Each row is a point on a landscape with many valleys, with its height.
A ball rolls from a point to whichever of its 3 nearest points has the largest drop for the distance, and stops where none of them is lower. Distance is the straight distance between rows; heights are no part of it.
j381: [101 100 151 153 128 125 121 114 101 168 185 129 150 185 163  66 160  75
 140  98 102 106]  height 5.18
j329: [170 124 122 111  97 126 134  88  91 147 103  98  91 176 163 138 156  92
  71  78 121 142]  height 1.82
j630: [123 132 124 153 122 126 123 124 117 123 139 136 129 119  93 108 140 141
 115 121 133 116]  height 5.81
j687: [136 149 104  99 100 114 116 127  92  92  65 120  82 106 140 154 142 111
  63  97 147 164]  height 1.71
j654: [174  99 133 100 147 115 129 104 142 181 138  94 170 171 152 153 138 133
 126 112 111 108]  height 4.31
j717: [151  94 130 113 152 121 129 108  88 184 159 110 169 200 176 103 168  82
 132  83  86 107]  height 4.57
j278: [151 118 130 128 110 109 132 119  90 145 130 110 118 153 140 115 147 109
  95  85 128 119]  height 2.35
j757: [115 136 111 179 144 140 127 124 159 145 189 147 137  96  78 100 118 132
 158 130 128 141]  height 3.41
j704: [177 114 127  84 108  96 138  98 102 127  65 113 106 182 153 187 153 111
  62  74 116 157]  height 2.13
j201: [157 134 137 119 125 129 121 108 125 123  90 116 130 136 124 168 132 146
 106 112 139 121]  height 3.79
j556: [ 79 188  98 118 127 116 109 166 167  63 113 125 114  89 101 168 123 129
 101 182 162 153]  height 5.60
j625: [ 99 123 135 103 106 132 119 196  88  79 111 130  83  74 174  80 133 114
  83 128 133 145]  height 3.29
j787: [149 126 123  95 106 135 129 135  57 110  90 124  71 114 173 113 143  98
  43  75 124 154]  height 2.14
j878: [116 133  99 159 166 135 177  83 189 177 174 139 146 121  93 133  96 150
 172 149 121 127]  height 3.07
j674: [146 110 107  90 153 126 155  52 171 158 119 128 144 181 164 209 120 148
 149 122 120 132]  height 1.81
j529: [ 78 130 132 131  95 132 102 183  99  83 146 142  94  72 159  72 133 105
  78 121 134 152]  height 3.68
j270: [101 130 159 159 159 135 107 185 169 103 170 152 128  48  76  92  79 151
 182 187 136 133]  height 6.07
j225: [114 112 172 107 108 121  97 216  88  96 107 132 105  94 148  82 114 136
 130 157 115 135]  height 4.63
j551: [159  74 152  88 164 122 110 149  97 174 153  96 172 187 176 123 145 114
 144  98  91 113]  height 4.98
j81: [135 123 129 114 159 142 162 103 192 123 114 141 138 111 117 172  90 168
 160 165 153 137]  height 5.13
j597: [ 91 149 109 159 122 142  97 145 140  83 157 125 120  73  84 104 144 115
 144 132 149 136]  height 5.54
j662: [147 121 181 126 128 136 111 186 131 118  96 151 146 105 122 121  85 161
 169 169 112 106]  height 7.47
j395: [111 111 146 148 169 111 142 142 162 157 171 148 165  91  94  86  91 156
 188 160  95 114]  height 4.41
j304: [156 106 116  95 162 113 145  95 160 162  94 120 162 159 150 180 115 174
 152 120 113 118]  height 4.13
j596: [105  98 154 105 109 125 133 189  55  95 117 133  89  75 172  46 136 113
  60 105 109 160]  height 2.88
j697: [133 121 109 111 158 109 180  68 191 176 127 139 155 120 119 149  88 179
 169 157 143 123]  height 4.52
j726: [154 107 145 114 154 121 129 138 117 141 101 113 145 147 130 152 129 165
 136 119 108 121]  height 4.92
j896: [144 103 166 105 174 117 151 136 177 147 115 134 160 121 133 139  58 193
 188 174 119 111]  height 6.09
j628: [140 125 119 131 138 131 148  74 127 178 168 114 167 193 138 134 159  87
 162 103  91 111]  height 5.44
j699: [163 106 156  93 114 103 104 158  84 129  69 110 104 126 145 120 144 128
  79  95 120 141]  height 2.83
j829: [176  85 141 111 127 102 113 132  80 163 122 115 134 180 164 110 145  96
 117  94  97 126]  height 3.33
j926: [110 151  97 136 100 120  95 124 126 110  99 131 102 111 121 148 139 132
  93 126 158 121]  height 4.00
j97: [ 78 174 131 143 131 147  95 176 168  62 155 127 123  54  89 116 119 125
 141 180 162 149]  height 5.20
j547: [116 168 147 125 110 134  97 198 129  69  92 129 101  77 121 128 118 142
 110 175 158 128]  height 6.08
j38: [125 107 139 165 101 134 117 119  97 155 161 134 127 151 117  84 168 101
 133  88 102 109]  height 4.10
j25: [135 127 107 144 140 139 146 107 154 150 149 139 144 122 103 132 108 149
 157 128 134 112]  height 3.75
j779: [ 92 178  81 158 117 149 111 124 153  89 140 132 118  83  95 140 144 110
 111 133 161 144]  height 5.46
j475: [159 116 136  88 114 124 109 135  93 125  77 120 103 137 145 145 147 145
  90 109 132 141]  height 3.12
j737: [ 75 110 148 157 116 128 109 163 111 117 164 144 110  95 113  55 135  95
 122 130 130 126]  height 5.71
j143: [134 143 112 157  98 130 134 101 110 154 142 129 123 164 115 136 152 100
 120  97 127 119]  height 3.06
j974: [105 172 104 159 146 135 125 122 168  99 157 138 118  81  70 136 122 148
 142 160 159 153]  height 5.19
j477: [107 103  88  92 155 123 193  47 213 163 109 156 144 145 142 195  62 191
 162 159 166 134]  height 6.29
j253: [ 88 108 149 152 109 132 120 181  86 102 152 144 101 114 154  43 143  95
  86 109 128 136]  height 4.37
j412: [132 133 115 131  82 122 146 112  70 134 133 110  79 157 154 106 159  72
  73  73 114 138]  height 2.18
j663: [139 100 105  71 160 131 165  54 195 141  94 150 140 162 152 202  95 184
 157 138 142 134]  height 4.66
j277: [134 152  86 153 117 127 147  58 152 141 135 131 151 171 111 169 153 113
 145 105 140 124]  height 4.09
j156: [106 154  76 160 144 136 176  56 187 153 160 146 143 113  86 150 104 154
 165 134 158 136]  height 3.46
j767: [124 145 105 138 118 143 118 147 148 103 106 138 120 108  89 153 125 150
 123 171 150 138]  height 4.62
j898: [117 156  93 156  74 150 141  95 104 106 146 125  87 134 111 131 162  92
 112 102 141 137]  height 3.69
j744: [147 173 115 159  94 147 154  63 100 140 141 105 133 217 160 145 173  50
 119  75 110 106]  height 3.98
j844: [136  98 170 119 133 114 115 145 106 149 138 135 149 154 121 108 125 140
 138 111  84  98]  height 2.20
j629: [153 110 149 104 104 122 126 169  54 112  90 125  65 111 177  94 143 119
  53  92 119 147]  height 2.38
j12: [142 100 115 131 159 117 145 107 170 161 148 129 156 127 116 118 105 157
 170 138 130 121]  height 3.48
j511: [ 57 151 117 138 120 143  85 191 132  56 176 110  97  64 113  69 143 104
 110 146 146 150]  height 6.30
j541: [139 142 112  98 107 138 109 133 125 104  60 129 110 126 122 183 130 155
  86 125 156 154]  height 2.94
j690: [118 148  80 150 125 134 163  71 178 149 142 152 143 148  78 146 138 138
 143 132 148 122]  height 3.91
j916: [ 82 126 153 136 116 135  92 192 101  94 145 144 105  71 133  56 120 114
 126 136 131 133]  height 4.91
j141: [168 121 121 120 122 115 147  96 106 158 134 102 140 178 125 146 163 117
 117  87 124 107]  height 3.01
j666: [121 136 145 122 129 146 100 164 125 109 111 140 122  81 109 120 114 146
 124 160 149 124]  height 5.40
j904: [118 122 118 180 175 140 146 113 185 157 195 157 144  94  85  99  76 144
 173 151 124 146]  height 2.93
j509: [173  84 153  96 147 110 119 138 111 166 123 109 162 170 157 146 131 150
 131 112 107 109]  height 5.39
j855: [136 141 100 130 138 131 166  36 146 165 153 114 161 201 165 192 146  95
 157 110 110 108]  height 4.95
j840: [107 169 124 137 141 134 119 161 163  89 121 123 132  73  80 146  99 139
 142 195 164 131]  height 4.99
j517: [115 177 117  99 117 143  98 168 147  71  74 133 120  94 109 187 127 149
 117 162 166 154]  height 5.24
j276: [113 166 180 127 120 144  95 226 117  60  87 118 106  73 121 103 101 132
 154 198 144 119]  height 6.88
j969: [122 120 121 129  89 111 127 133  63 118 132 134  82 128 180  62 151  94
  69  78 107 140]  height 2.73
j37: [114 110 142 168 133 113 136  96 111 181 192 115 179 179 148  84 148 104
 166 105  99  87]  height 5.86
j734: [161  95 180  94 122 111 119 165  80 146  90 116 105 133 148  97 136 123
  99 102 107 119]  height 3.64
j912: [135 108 125 132 155 114 135 118 146 182 163 120 177 164 132 115 120 127
 165 114 106 102]  height 5.03
j184: [148 136  99 136 101 117 129  77 115 151 121 111 133 183 130 164 163 112
 115  94 128 118]  height 3.49
j386: [177  96 129  89 150 118 141  79 118 164 105  91 148 191 158 184 143 145
 127  94 124 135]  height 5.23
j36: [122 156 126 106 130 139 131 145 167  83  54 139 118  94 112 179 108 166
 149 200 169 134]  height 5.65
j778: [111 161 190 141 150 144 111 203 143  71 119 138 125  61 117 117  90 146
 176 236 140 121]  height 6.56
j818: [ 80 152 145 166 150 145  97 201 156  68 164 131 135  45  95  81 104 116
 160 195 139 155]  height 5.55
j528: [113 198 128 119 120 147  97 184 155  43  70 123 121  95 133 179 100 134
 142 217 164 128]  height 5.68
j798: [126 123  99 129 123 131 140  94 154 128 119 138 131 135 115 179 124 168
 113 115 151 125]  height 4.80
j909: [124 158  84 139  72 128 130  77  95 126 123 128  83 159 135 149 157  88
  87  90 143 139]  height 3.97
j110: [110  90 152 165 140 128 122 137 128 156 185 166 151 143 105  54 128 114
 159 115  99 121]  height 5.87
j283: [156  94 169 106 123 125 112 162  91 138  79 107 125 142 123 137 133 146
 105 128 113 116]  height 3.70
j601: [109 115 145 167 127 132 119 157 144 121 153 155 140  91  81  92 125 137
 151 155 133 116]  height 4.72
j838: [163 126 121  91 142 136 132  51 124 166 138  79 150 227 185 219 174  86
 131  72  85 125]  height 5.29
j377: [132 111 125 159 164 133 150  94 155 160 190 149 163 122 111 105 103 135
 184 145 115 130]  height 2.27
j594: [155  91 148 111 165 128 144 123 131 163 149 121 169 151 132 124 101 140
 157 143  92  92]  height 6.34
j700: [136 146 141 104 106 122 100 187 107  83  76 135 101  83 134 127 124 132
  90 143 141 139]  height 6.39
j846: [129 149  77 160 135 132 167  34 168 174 162 131 154 179 135 161 132 126
 170 109 120 116]  height 4.58
j306: [135 133 158 131 133 118 138 160 139 111 103 141 143 105  98 149  86 166
 152 175 132 121]  height 6.24
j812: [128 125 132 158  97 136 145 122  68 140 148 130 100 160 157  76 170  74
  92  62 101 123]  height 2.78

For each start below, name the point where the ball stops.
j511 -> j687
j916 -> j687
j737 -> j687
j276 -> j687

Call two points neighbours if one is among the 3 nearest of the other. Go from one point of each pair to the other, from neighbour to neighbour, staying as low as possible. Name the highest point that can't be avoided.
j377 and j329 -> j277
j844 and j541 -> j726
j687 and j278 -> j969
